Points, in no order, along strands that fork and pass close to each other.
Two points are linked if the straight distance between their rows is under 116. Some points are linked to none.
kalu: [-17  22  -6  -3   7 -22   7  19 -18  -3 -31 -39  16   5  23 -34  38 -10
   9  38   7  14 -12  12  14  15   2  30  -4   6 -31   0  16 -24  -6  26
 -14  26  -3  -1  18  11  -3  38   8  -6   4  12  -4 -12  17  -6  24  24
  17  10   1  16 -16]
kif: [-49   0   5 -16  20   8  -6  -5  14  32  22   9 -20 -27 -26  47 -14 -23
 -34  15 -46   6   7   5 -18 -16  -3 -19  44  11  36  38  -2  26 -11  12
  17 -17   5 -13  -2 -19 -17  16  38 -19   0 -28 -20  21   3  31 -12 -38
 -10 -18 -11  13 -10]
lekof: [ 28   5   3 -26 -41  21  10  -3  -3 -42   0 -21   4  17 -13  16  14 -15
 -15   0 -32  -4 -18   4 -29 -11 -16  33 -24  -3 -43 -32   6  -7   3 -11
 -44  -1 -33 -26  -8  15  21  11   0   8 -47 -20  10 -11   1   2   0  11
  25 -12 -13 -26 -20]
Varu: [  7  -5   5  19  31 -13 -26  13  -8  18 -10 -17   0  16  37 -65   8 -11
  11  22  17  16  -4  13  13  10   0  37 -15   8  12 -10  -5 -14 -16  66
  14  35   1  10  49  18 -12  11  11  22  37  32   2 -17 -15 -14 -10   9
   2  16  39  18   5]
Davus: [ 34 -15 -14   2  27  17  -2  23  31 -16  -6 -12  11  28   7 -38 -22  24
  16  -8  37  13   5  -2   4  10   8  -3 -18  -7  -5 -25  15 -21  23  14
  20   9   1   7 -14  22  -3 -23 -28 -12  56  33  10  12  -3 -16   9   6
  19  25  -3   8   3]
nof: [-37   7  10  47   4 -57 -15 -10  15  58  -6  34  -1  -8  46 -12  27   6
  -7  -4   6  -7  24 -13  10  17  -3 -13  16  -7  43  17 -32  27 -35   2
  51  31   5 -13  34 -21  20   1 -27   8  10  61   6  43   3  -1 -37  -2
 -21  38  18  36   5]
Guti: [  7   2   5  28   1 -25  19  -6   8   5 -17   9  11   4  14 -39 -10  25
  20 -26  29   2  -4  -6   7  29   7  16 -21  -7  19 -15  -4   0   2 -11
  21  -9  29  12   8  -3 -21 -26 -17  13  21  19  12  -1 -12 -19 -14  23
 -13  15  13  15  15]
kezu: [-44   4  -9  -7   4   8  28  -2  -3   5  24   7 -21 -44 -58  72 -13  -9
 -16  15 -35   1  11   4 -20   1  20 -36  41   1  15  36  29   9   4 -21
  -9 -52  18   6 -43 -20  -5   9  15 -31 -25 -48 -21  -3   5  28  -8 -15
 -20 -39 -24 -20  22]
zalu: [ -1 -15  10  34  12   5 -13   7  26   8   6  63  -6   1   6  14 -24  10
  -3 -27   4 -13  16 -15  -7   9 -17 -68  21 -24  17  12 -20  29   4 -44
  62  -4  -5 -14 -21 -31   9 -56 -29 -39  29  27  -6  30  -6  -3 -13 -13
 -50  51 -18  24   6]
mepet: [  1  11  -3 -46  -5   8 -17 -10 -45 -18  -2 -32  17  10 -19   6  11 -33
  19  47 -16   9 -26  20   9 -19  -9  35 -29   3 -24 -17  32 -16 -25  43
 -65 -11   8  14  26   1  -4  12  48  21 -53 -50   1 -48  -3  -8  40  -3
  28 -48  13 -29  -2]
ref: [ -4   8  16  22 -62  -2  29 -27  -9   8 -10  17  -3 -28   3  17  -2  10
  -4 -45 -13 -25 -15  -8   6   2  -7   9   4   4  -1  -9 -17  18  -2 -63
  -5 -29   1   1  -7 -11  -1  -3  11   4 -55 -26   0 -16 -10   1 -26   0
 -32 -19  -6 -13  -5]
seg: [ -1   5 -13  -7  34  -2 -13  12 -54  -1 -12 -35  13 -14  10 -47  28 -14
  25  49  30  21  -4  24  37   5  19  15 -18   8 -10  -7  24 -57  -2  38
 -44   0  20  41  15   5   2  26  12  12   3   3   0 -38  -9  -2  17  16
  24 -17  47 -11  19]
radib: [ 15 -25  16 -41  11  -6   7   0  -3 -10  36 -14   1  25 -15   7   1 -12
 -33  23 -20  -1  -6  12 -14 -42  10  53   0  12  -9 -14  14  15  -8  33
 -26   8  -3 -14  20  18 -12  25   7  24  -3 -17   8  13   1  20  -2 -21
  23   0  -2 -10 -10]
kos: [  4 -25   8 -20  40 -25 -15 -10  31  22   4  45  -7  25   2   9 -39  23
  -4  -7  -9  -3   3 -11  -7  -5 -23   2  27  -1  45   3 -27  53  -5   3
  45   5   9  -9  26 -15 -37 -38  -6  15  32  21 -13  61  -5 -15  -9 -28
   1  45   6  24 -14]
fik: [-24   2  -6 -31 -22  16 -15 -31 -28  22  14  -6 -11 -32 -41  49 -21 -20
  15   8 -27  -6  -3   8   6   0  -3 -10  16   5  26  -2   4  -2 -11  -3
 -28 -60  23  30  -6 -14 -10  -1  62  24 -46 -59  -7 -43 -28   5  14 -18
  -2 -70  20 -33  17]
lisof: [ 23   8 -25 -44  18  31 -28  19 -16 -35 -10 -49  10  48 -12 -31  11 -19
  21  40  24  18 -19  20  12 -16   1  20 -27   4 -35 -12  39 -48  -5  61
 -53  21 -10  10   8  21  11  21  18 -11   1 -22   0 -40  17 -18  51  13
  48 -34   0 -20   4]
Mup: [  5 -12  14 -25  31 -33  -9  -1  46  15  -9  34   8  41  11  -7 -30  20
   0   3 -13  -2  -7 -16 -10  -1 -35  33   9   1  29  -8 -15  52 -20  13
  39  14   3 -17  45 -13 -30 -31  -6  15  14  17 -16  50  -3 -31   3 -17
  10  42  -5  23 -27]
Nov: [  0  13 -15   7  -1 -12  22  17  -6 -16 -22 -34  15   7  18 -36  27   3
  10  12  30  12   1   6  14  12  17  18 -17   3 -32  -5  15 -42   7  13
 -18  18   2   1  -5  15  12  30 -21  -6  13  28  11 -11  11   1  13  34
  25  14   1   7  -5]
Fifov: [-34   0  16 -23  -7   8 -21 -16   5  36  14   1  -6 -15   0  15  -3 -31
 -29  12 -41   1  -2   7  -6 -11 -13  -1  24  12  26  16 -16  20 -16  24
  14   0 -10 -16  16 -10 -19  15  45   7 -11 -23 -23   1  -5  16   0 -33
  -7 -25   2  17 -19]
bosa: [-55  10  -9 -19   9  25  -6  -7  -3  25  22   1 -21 -38 -48  61 -16 -28
 -15  16 -48   5   9  10 -19   1   1 -39  44   6  22  42   7  13  -1  11
   0 -44   6   0 -26 -23  -1  13  50 -25 -20 -51 -25  -2   4  32  -1 -33
 -12 -47 -19  -8  15]
Zovom: [ -9   7   6  39 -51 -28  52 -18 -15   6 -23  19   7 -29  12   3  17  20
   1 -40   1 -26  -9  -7   8  14   7  21 -11   7  -9   3  -2  10   0 -64
 -15 -22  18  -1  -1 -10  -1   6 -16   1 -46   2  15  -3   6  10 -25  19
 -31   9 -17  -2   5]
suli: [  4  12 -15 -44  10  27  -4  -3  21 -45  12 -17  -3  -8 -50  46 -26   0
  -2  14 -23  16  -9  -6 -29  -6  -2 -13  11   1 -13   9  19   8  18   2
 -19 -26 -14   5 -35  -1   2  -8  18 -11 -11 -57 -23  -1 -10  -7  19  -1
  17 -42 -21 -35   1]
zana: [-10  26  -9  53 -10 -27  17  -2 -18   8 -38  -4  19 -16  28 -55   7  19
  43 -26  30   1   0  -2  21  53   9   4 -28  -7   0  -6  -9 -24   5 -13
  13 -12  27  26   5   2  -8 -13  -1  -1   4  19   7 -18 -16 -26  -3  46
 -27  10  24  10  14]
Nefa: [ 29 -11 -11  16  29  28 -19  16  22  -9   3  31   2  15  -7  -2 -45  23
  17 -22  25   8  16 -15   0  18 -14 -56   4 -18   3  -2  -3   1  42 -29
  57 -13   0  16 -36   6  -5 -57 -14 -31  64  17  -7  12  -8 -15  14  -6
 -27  30  -8  14   1]
tutub: [ -4 -14  -4  38  31 -17  -1  -6 -12  24  16  15 -10 -15  23 -30   2   7
   0 -25  39  -1  30  11  14   6  24 -14  -3  -6  51   0 -17   5   8   7
  33   7  36  21  13  10   0 -17 -22  33  49  41  16   2 -29   5 -42   7
 -24  13  48  19  38]
Nozin: [ 29 -10 -19 -40  27  32 -29  25  13 -23   5 -39   7  50  -1 -38 -11  -9
   3  34  26  18 -16  13   4 -21   5  23 -18   8 -17 -14  26 -31   1  70
 -20  23 -19   1  10  28  -5  11  13 -10  43  -1 -10 -17   9 -18  35  -5
  35  -4  -4  -8  -7]
Bonok: [-20 -17  -6 -16 -26  20  -6 -26 -29  26  30  21 -29 -34 -42  48 -19 -14
  -3 -18  -8 -16   9   3   8  -7   1 -34  28   3  35  -2 -11   2  -1 -28
 -10 -67  24  29 -16 -12  -9  -8  41  15 -23 -44   3 -43 -40  19  -9 -21
 -26 -61  25 -21  27]
dazof: [  3  18 -23 -25   5   8  -8  36 -22 -26 -29 -54  17  36  13 -38  32 -18
  15  44  15  13 -27  16  18  -2  -3  36 -16   6 -51  -6  32 -49  -1  47
 -39  35 -17  -1  22  21   4  33  14 -14  -6  -9  -3 -28  30 -14  47  30
  40  -7  -8  -2 -15]
vol: [-12  24 -17 -49   4  22  -5 -14  -1 -38  12 -27   4  -6 -62  52  -5  -7
   2  39 -31  15   2  -1 -15 -11   3  -6   6   2 -15  17  35  -5   3  23
 -42 -31   2   3 -27  -1  12  10  35  -7 -33 -66 -21  -9  10   5  33   1
  28 -60 -18 -48   3]
natad: [  6  -3  -8  22  23  21 -11  22  30 -14   0  40  -7   0 -12  19 -45  21
   2 -26   6  -2   9 -18 -12  15 -13 -70  14 -17  -2  11   0  16  32 -45
  59 -17   1   4 -43 -22  -5 -56 -18 -53  38   4 -15  13 -10 -16  13   1
 -39  29 -24   7   6]
tavu: [ 22   3 -21 -24   4  38 -35  16  17 -23  -9 -36  10  40   6 -25  -4 -11
  -4  25   0  16 -17   0  -5  -3 -19  13 -11   3 -26 -13  13 -25  12  46
   3  32 -37 -10  -4  22   6   6   9 -21  28   7 -19 -11  14 -18  35   2
  26  -9  -9   6 -19]
piv: [ 15   8  -1 -11 -22  17  18   7  16 -41  -5 -14   7  10  -4  19  12   3
 -21  -7 -19   1 -21  -8 -29 -11  -5  13 -11   2 -42  -6   9 -12  14 -16
 -16  14 -29 -28 -30   6  15  12 -20 -16 -14  -5   3   7  11  -1   3  20
  20   6 -34  -8 -24]
Let: [  2  14 -14  55 -29 -25  33   5 -22  -4 -33  -5  30 -16  36 -56  18   9
  33 -29  30 -10   6  -3  14  43   8   6 -39  -3 -18 -10 -17 -29  11 -30
 -12  -3   7  22  12  11  10   2 -11   4 -13  37  31  -9  -6  -4 -22  47
 -15  21  20   0  16]
neve: [-18  15  12  41  -9 -59  29  -6 -28  34 -23  -4   6 -20  41 -42  32   9
  17 -10  19 -10   5   6  31  24  14  37  -7   8  11   2 -17  -6 -16  -4
  -1  14  22  17  49   7  -5  23 -13  36 -17  35  24   3  -1  11 -30  24
 -11  20  29   6   9]
zasik: [-12 -26   5  30  25 -18  32  -2  -7   7  24  39 -25 -16 -23  34 -17  19
 -22 -24  25 -11  19  11   1 -17  30 -29  23  -2  36  20  13  30  13 -44
  27 -33  46  11 -26 -18 -22 -20 -40  -5  33   6   9  17 -12  26 -28 -12
 -25  17   7  10  35]
mar: [-31  -1   8  15 -25  -7  47 -13   1  -5  10  17 -16 -42 -37  55  -6   0
 -14 -10 -26 -13  -7  -3 -17  -2  18 -16  32   2   4  25  24  20   2 -47
  -8 -45  12  -3 -35 -20  -8   0   0 -18 -42 -40 -16  -3   3  21 -25  -6
 -27 -19 -28 -14  13]
kugu: [  5  19  -8 -14 -26  32 -35  -1 -37  -7  -4 -27   4  -3  15 -14  36 -39
   6  28 -15   9   3  11   2  16 -23  -4 -13   0 -37  -5 -10 -32   2  21
 -29  37 -41 -18  -4  13  32  37  25  -3 -26   4  -5 -32  13  12  25  10
  19 -27   7   4 -10]
guzuz: [ 39 -16 -23 -44  30  40  -6  38  47 -29  10 -36  -6  33 -26  -2 -22  25
   0   5  41  17   1  -6  -8 -33  16 -31   4   2 -17   8  25 -31  31  16
  -2  24 -18  11 -36  23   9  -3 -32 -28  51  11  -4  17  33  -6  31  -7
  39   6 -32 -16 -21]
pezo: [  2  24   4  -7 -55  14  13 -12 -17 -27 -11  -9   7 -17 -14  34  26  -7
   0  -3 -45 -11 -24   2 -25   1 -20  15 -11  -3 -42  -9   3  -1   0 -27
 -41  -8 -37 -24 -17   1  21  17  20   7 -63 -34  -2 -14   6  -4   1  11
  11 -34 -12 -22 -24]
toti: [  2  -1  24  16   4 -50  19   3 -30  26 -14 -13   3  -2  33 -46  20   1
   9   3  22  -7  -7  13  33  -4  20  65 -19  16  -2 -22  -5  -5 -28  24
 -19  17  19  17  72  11 -16  26  -5  47 -17  23  25 -16  -7   6 -30  15
   2  26  35  -4  11]
dile: [ 39 -22   2 -17  33   5 -17  33  14 -14   6 -21   4  59  25 -51  -4 -15
  -5  18  12   9 -17  14   1 -22  -4  57 -23  14 -18 -39  11  -4  -9  71
  -5  39 -19 -16  45  32 -13  -2  -5   8  32  32  20   2   3 -12   5 -14
  33  41   7  11  -3]
vabim: [-16  31   5   3 -66  15   4 -12 -41  -4 -24 -11   5 -40   3  30  28 -21
  13  -6 -42 -12 -19   5   0  15 -30  -1  -3  -3 -36  -4 -15  -6 -10 -39
 -34 -11 -38  -9  -9  -4  25  21  45   9 -75 -40  -5 -26   5  -7   7   0
  -3 -38  -2 -16 -22]
toz: [ -1   6  -9  29 -11  -2  28  -1  16 -24 -14  15   9 -12 -12   6 -13  17
   4 -31  14  -6  -4 -15  -2  19  16 -25 -16  -5 -10   5  15  -2  26 -55
  16 -32  25   7 -47 -17  -8 -20 -26 -29   8  -7   5  -1  -5 -12   9  23
 -17   6 -26  -3   9]
Neniz: [-35  27   1 -26 -36  16 -28 -23 -39  23  -6 -25  -9 -34 -21  36  -9 -23
  31   6 -38  -7 -10  14  17  14 -12 -11  18  -3   8   5   4   0 -21  -9
 -17 -42   5  28   2 -10  -8   4  84  23 -64 -65 -12 -50 -17  -5  26 -15
  -5 -70  13 -15  -6]
Kig: [ -4   8  -5  47 -49 -19  47  -5 -30  -6 -24   8  16 -30  24 -14  35   8
  13 -27   8 -21   4  -1   8  17  10   5 -28   0 -29   2 -11 -18   6 -55
 -31 -10   4   3 -12   1  14  22 -22   0 -35  18  26 -11   4  11 -20  27
 -22  17  -3  -3   0]
muz: [ 26 -10 -19 -42  29  48 -21  31  45 -32  17 -17  -8  13 -30  29 -23  14
 -13  20   4  18   3 -20 -24 -27   0 -52  21  -2 -18  27   4 -15  30  12
   3  26 -39  -4 -38   8  23  -3 -18 -43  39  -1 -22  23  28  -3  25 -16
  22   2 -41 -18 -25]
vum: [ 38 -21 -12 -22  36  21   3  32  31 -25   6 -28  -2  31  -6 -30 -11  25
   7  -2  49  26   5   4   6 -17  28  -5 -10   5  -9 -11  26 -36  23  26
  -1  22   2   9 -16  26   1  -1 -33  -8  63  30  10   9  11 -11  11  -9
  39  19  -5   0  -2]
mub: [ 12  -7  18   8  22 -23 -20  24  -1   6  -8 -22   1  37  41 -62  15 -18
   2  22  12   5 -11   7   8  -7  -7  60 -25  16  -9 -28  -3  -7 -23  71
   3  45  -8 -10  75  20 -16  14  -2  26  15  32  18 -18  -2  -9  -7   3
  17  33  23  11   2]
vur: [ 25  -9  10  10  19 -21   7  -7   9   9  -8   9   8  23  19 -45 -22  15
  19 -18  24   0  -6  -3  13   8   7  42 -21   4  22 -27  -9   6 -13  19
  11   3  22   9  36   1 -29 -27 -11  31  24  18  17  -2 -15 -23 -18   0
  -7  20  22   8  19]
nud: [ 11  -3  10  16   0 -10  19 -10  11   2  -1  20   1   0   7  -6 -15  20
   1 -25  12  -3  -1  -5  -2  14   8  -2  -5  -6  12  -8  -7  18   9 -29
  23 -14  18   2 -13  -8 -15 -22 -22  -3  17  11   1  12 -11  -4 -13   7
 -19  13  -1  10  11]
zitun: [ 39 -10   9 -27   3  27  24  20  45 -58  12  -6   0  23 -22  33 -14  19
 -19 -11 -14   0  -8 -10 -37 -23   6  -2   8   0 -33  -7  13  13  24 -25
 -18   5 -28 -19 -29  13   5  -8 -42 -12   1 -13   6  35  10   6  -5   2
  33  31 -42 -15 -23]
lanog: [-15 -10  -7   9  49 -20  24  13  13   9   6   2 -18 -10  -9  16  -2  21
 -18   9  27  15  20   3   2 -15  40 -18  18  -2  15  27  26   4   6  -4
  26   5  32   1 -27 -10  -9  18 -44 -15  60  29   6  33   6  11  -7  -6
  13  24 -17  12  12]
sela: [ -6   6  -4  21   5 -15  42  17  33 -19 -18   4   2 -13 -13  14   1  27
  -8 -11  22   1   3 -13 -11  -2  32 -20  -2  -3 -21  25  27  -1  18 -39
  12  -7  21  -9 -47 -12  -6   1 -48 -33  14  11   1  19  16   4   8  12
  -3  23 -46   2  -4]
nazun: [-24  28   6   1 -56  16 -27 -15 -41  22 -18 -15  -2 -39  12  16   4 -20
  24  -9 -35  -7 -15   5   9  28 -22 -16   6  -2  -7   0 -20  -8 -13 -28
  -5 -16 -25   9  -9  -7   6  11  67  10 -60 -41  -7 -47 -12 -17  19 -10
 -14 -50  11  -6 -12]
zad: [-11  11 -22  13  -3 -15  40  15 -23 -13 -17 -28  12 -23   3  -2  42   9
   8  12  24   8   7   6  16   2  32  -6 -13  -3 -37  22  18 -44  10 -18
 -33   0   5   1 -36  -2  19  45 -31 -21  -3  17  10  -6  23  14  16  24
  17   4 -20  -4   0]
Nupem: [ -6  -5   3  68 -33 -28  23 -14  -5  19  -3  40  -1 -17  24 -12  13  17
   2 -46  34 -24  21  -9  15   9  13 -25 -11  -8  19   5 -22  10   6 -54
  23  -7  26   5   0  -1  15 -20 -27   5  -3  24  20   6  -6  11 -40  18
 -58  23  11  10  33]
mafu: [ -1 -13  19  21 -11 -23 -16 -16  44  41   9  72   1  16  33  10 -10  13
 -10 -31  -9 -25   7 -32  10   0 -35 -17  25  -9  44  -2 -53  48 -28 -25
  47  17 -16 -20  36 -27  11 -36 -27   3 -14  36  -7  54   5  -8 -25 -19
 -18  39   2  31 -12]
kozam: [ 43 -20 -17  14  18  36 -15  13  18 -22   3   6   7  18   5 -25 -34  20
  22 -17  39  14   7  -6  -1  16  -3 -35 -17 -15   0 -22   6 -21  40  -7
  31  -2   2  21 -35  24   1 -43 -26 -20  60  31   5   2  -7 -16  10   2
 -11  22  -1   5   9]
vivaf: [-31  14   4 -33   3  17 -42 -16 -10  16   3 -19  -3  -3  -9   2  -5 -36
  -7  31 -41  10 -14  13  -6  -4 -15  11  10   9   9  14   2   6 -13  38
  -1  -4  -6  -2  15  -3 -14  20  67   6 -19 -45 -25 -24  -3   1  26 -19
   6 -49   7   7 -16]
baviv: [-13  20   0 -15 -15  22 -28 -10 -14  -3  -1 -22   2  -8   3   6  16 -28
  -6  19 -35   9 -10   6 -11   7 -24   2   0   0 -24   4  -4  -5  -1  16
  -6  16 -37 -15  -5  -4   9  21  41  -4 -19 -19 -22 -24   4  -1  25  -4
   6 -35  -7   6 -20]
pas: [  4  -4  14  56 -42 -18   3 -13  24  18 -10  61   7   4  25 -14  -5  25
  -4 -59   9 -30  11 -27   6  20 -20 -23  -9 -14  22   0 -40  26  -8 -57
  40   6   2 -11  12 -17  13 -43 -32  -8 -11  24  13  26   3  -4 -32  10
 -50  28  -9  16  16]
lud: [  0  -9  20  27 -16 -12  -4 -12  37  26   4  61  -5   5  14  13 -14  20
 -12 -45 -10 -24   7 -28  -1   5 -29 -27  24 -15  30  -2 -33  41 -11 -50
  48   1  -4 -13   9 -31   4 -44 -23 -13  -9  12  -3  41  -3  -7 -22 -11
 -37  29 -11  23  -4]
Samot: [-20  22 -14 -40   0  16 -17 -17 -33 -14   0 -32  11  -5 -35  23   9 -20
  23  44 -25  14  -6  15   8  -2  -5   5  -2  -4 -17   5  31 -17 -10  32
 -43 -19   5  15 -10  -4   5  17  53   3 -38 -55 -16 -25  13  -3  46   0
  30 -59  -1 -27  -2]
lan: [ 10  -7  17 -45  -3   2  -7  -5 -27 -13  23 -28   6  18 -19   6   8 -26
 -14  33 -22  -2 -15  14  -6 -42   1  53 -19  11 -17 -21  23   3 -15  47
 -52  -2   3 -14  32   9  -7  24  32  26 -34 -37   7 -22  -2  12  13 -16
  25 -24   7 -19  -8]
gan: [-33  -2  18  22  -2 -41 -16 -12  44  55  -7  50   0   9  40   5   7  -1
 -12  -4 -15 -17  12 -26   6  13 -25 -10  27  -4  43   8 -39  42 -47  -1
  56  28  -3 -25  37 -35  15  -6 -22   2  -4  50 -12  53   9 -13 -21 -14
  -7  34   6  37 -15]
favaf: [-15   5  -6  11  -3 -24  56  17   0 -20  -8 -14   4 -20 -11  27  26  15
  -8   8   6  -5   3  -6  -4  -7  39   3   1   3 -39  24  33 -18   7 -30
 -30  -5  16 -16 -44  -7   5  40 -39 -17 -16   6   6   9  26  19   6  12
  12  11 -38  -4  -4]
ripo: [-16  25  -4 -29 -26  20 -19 -29 -60  -2   3 -17   1 -26 -20  27  30 -25
  21  39 -17   8  18  15  11  13 -14 -21  -7  -7 -26   2  -2 -27  -8   4
 -55  -9 -11   7 -20  -9  28  27  36   9 -45 -29  -6 -36  11  16  31   0
  16 -51  13 -24   9]
las: [ -8   1  15  29 -46   5  41 -13  10  -8  -1  34  -8 -32 -12  40  -6  11
 -18 -39 -28 -24 -14 -16 -23  -5   3 -10  18  -1  -4  11  -2  33   1 -74
   0 -28   0  -5 -25 -19   2 -15  -7 -11 -52 -31  -8   3  -3   8 -30   1
 -40  -6 -31 -16   0]
tadu: [  9  -6  23 -19   9 -16  -4   1  43  -3   1  15  11  40  16   2  -1   0
 -21   4 -25  -6 -19 -16 -12 -13 -29  45   3   7  -1 -24 -13  40 -16  12
  22  25 -18 -37  27   0 -16 -10 -15  14  -3  18  -5  42   8 -16   1  -3
  19  41 -17  18 -33]
pusun: [ 30 -30  16 -22  -8  28 -50 -15  -7  15  33  -5 -10  12  13  -7 -11 -33
 -23   9 -27  -7  -3   3  -3 -31 -20  18 -10  10  21 -20 -36  11 -11  46
 -10  24 -31 -18  27  19  -3   1  31  29   1  -5   2 -19 -12  12 -10 -33
   1 -13  24   5 -12]
zopo: [ 19  11  -9 -20 -26  42 -35 -13 -49 -12  12 -23  -6  -5  -6   3  32 -28
  14  28  -6   8  24  11  -6  13 -13 -22 -24 -10 -34  -7 -16 -42   1  19
 -52  17 -30  -3 -23   5  49  27  11   3 -15  -1   7 -32  10  19  26   2
  14 -42  20 -19   7]
Fenaz: [ 27  -6  -6 -42  16  27  24  22  38 -56  16  -8  -6   2 -48  45 -26  19
 -15   7 -14   5  -7 -12 -32 -26  17 -18  10   4 -18   9  24   9  37 -19
 -21 -14  -8  -1 -38   9  -1 -10 -24 -13   1 -37 -13  20   1   7   8  -2
  26  -4 -35 -36  -9]
Doro: [ 13  -8  24  14  16 -43   3  -6  -4  29 -10  -1  -2  18  29 -44 -10  12
  10 -12  21  -2 -13   0  23  -7  14  63 -19  12  31 -18 -13   9 -32  36
   5  17  23   5  71   5 -31  -7  -7  47   3  18  19  -8 -14 -13 -30   0
  -1  23  27   1  18]
Muben: [ 14 -15  20 -38  26  -9   7  13  33 -22  17   0   4  36  -7  12 -12  -3
 -31  10 -20   1 -13   2 -22 -28  -5  40   7  10 -11 -13  15  29  -1  23
   5  14 -13 -23  10  12 -22   0 -14  10  12  -5   0  39   7   1   4 -10
  25  25 -21   1 -32]
nuri: [-18 -28  11  16  24  -9   8  -9   5  34  31  51 -37 -10 -16  44 -26  10
 -30 -26  -6 -11  17   3  -5 -18   1 -33  49  -1  52  27 -20  52  -2 -34
  33 -27  23   3   1 -23 -24 -32 -13  -3  22  -4   3  34  -6  25 -38 -31
 -28  25   6  14  17]
fab: [-28  13   7  52   0 -58  17  -7 -11  32 -13   8   4 -18  41 -32  41   9
   4  -6  18  -2  18   0  13  26  14  15   3  -4  14  13 -24   5 -14  -4
  24  25  13  -1  29  -1  13  18 -25  17   4  52  17  22   6  10 -31  20
 -18  34  17  24  10]
fosug: [ 49 -10 -17 -17 -14  56 -15   8  -2 -33  17 -17  -9  14 -17  12   7  -5
  -4   1  15   8  23  -3 -22 -14   2 -36 -20 -17 -29 -11  -6 -39  27   3
 -30  16 -33  -6 -49  23  45   4 -26 -22  19  10  11 -14   6  14  13  -2
  21 -15 -10 -16   4]
nota: [ 24  15 -29 -20  -2  46 -31   9  -2 -24  -1 -34   2  19 -11 -12   5  -5
   9  16  16  18  -3  -5   0   3  -1 -28 -14  -9 -26  -1   8 -46  25  23
  -6  17 -29   1 -35  16  34  13   3 -30  24   2 -11 -24  18 -16  38  11
  18 -33  -8 -13  -5]
Gaz: [  3 -33  15  -9  37  -2 -11  -7  24  18  21  57 -15   1  -6  29 -35  11
 -22 -14 -20  -6  17  -7 -11 -12 -17 -28  45  -2  40  16 -28  57   6 -19
  41  -7   0  -3   5 -18 -21 -39 -13  -9  29  10 -10  60  -7   5 -19 -31
 -14  51   0  18 -11]
tupam: [-15  -5   5  16  30 -19 -25  -3 -18  38  -6 -11  -4  -7  32 -45   3 -11
   7  11  18  13   8   9  16   7   4  19  -2   8  39   3  -7  -4 -15  53
  21  16  23  17  42   8 -22  12  22  29  36  18  -4 -16 -21  -7 -12  -2
  -6  -3  50  24   7]
tutod: [-15 -13   1  26  44 -34 -20  -8 -10  40   6   5  -9  -4  27 -35   3   1
  -4   1  27   5  22  13  13   2  15  10   1   4  56   4 -12  13 -16  38
  37  15  26  13  41  12  -7   2  -4  36  54  39   8  12 -15   1 -33  -4
  -9  17  53  25  20]
nam: [ -5 -11   1  51  -4 -21   9 -17 -17  23  14  29  -4 -19  21 -18  12  12
   2 -41  43 -17  31   4  23   6  18 -25  -2  -8  47   1 -19   9   8 -28
  26 -10  32  18   8   6   7 -22 -22  19  20  28  20  -7 -26  15 -42   8
 -45   8  35   9  38]

A fork is a point with three links, a tip a point with one. Leave the first point through the second and follow the links. Name the first fork or tip that comes.
Nozin / lisof => Guti
Samot / mepet => zasik
nazun / vabim => Samot
Nupem / nam => dile
muz / guzuz => lud
piv / lekof => Bonok
sela / favaf => fosug
zalu / natad => muz

Follow the links from the first point to the second, and from the first to the third. Name the last point that the two ways share.
gan / Nozin / Let => Guti
kezu / nazun / nuri => Samot
Gaz / baviv / zitun => Samot
Nefa / las / favaf => Guti
dile / vur / kozam => lud
mub / vur / vum => lud

Name the points in between on the shortest way along the links from the first point to the second, in order.
lan / bosa => mepet Samot ripo zopo kugu baviv vivaf Fifov kif
zalu / mar => lud mafu gan nof fab neve toti Doro vur Guti zana Let Kig Zovom ref las
zitun / nuri => Fenaz suli vol Samot mepet lan radib Muben tadu Mup kos Gaz
dile / Davus => mub Varu tupam tutod tutub nam Nupem pas lud zalu natad Nefa kozam
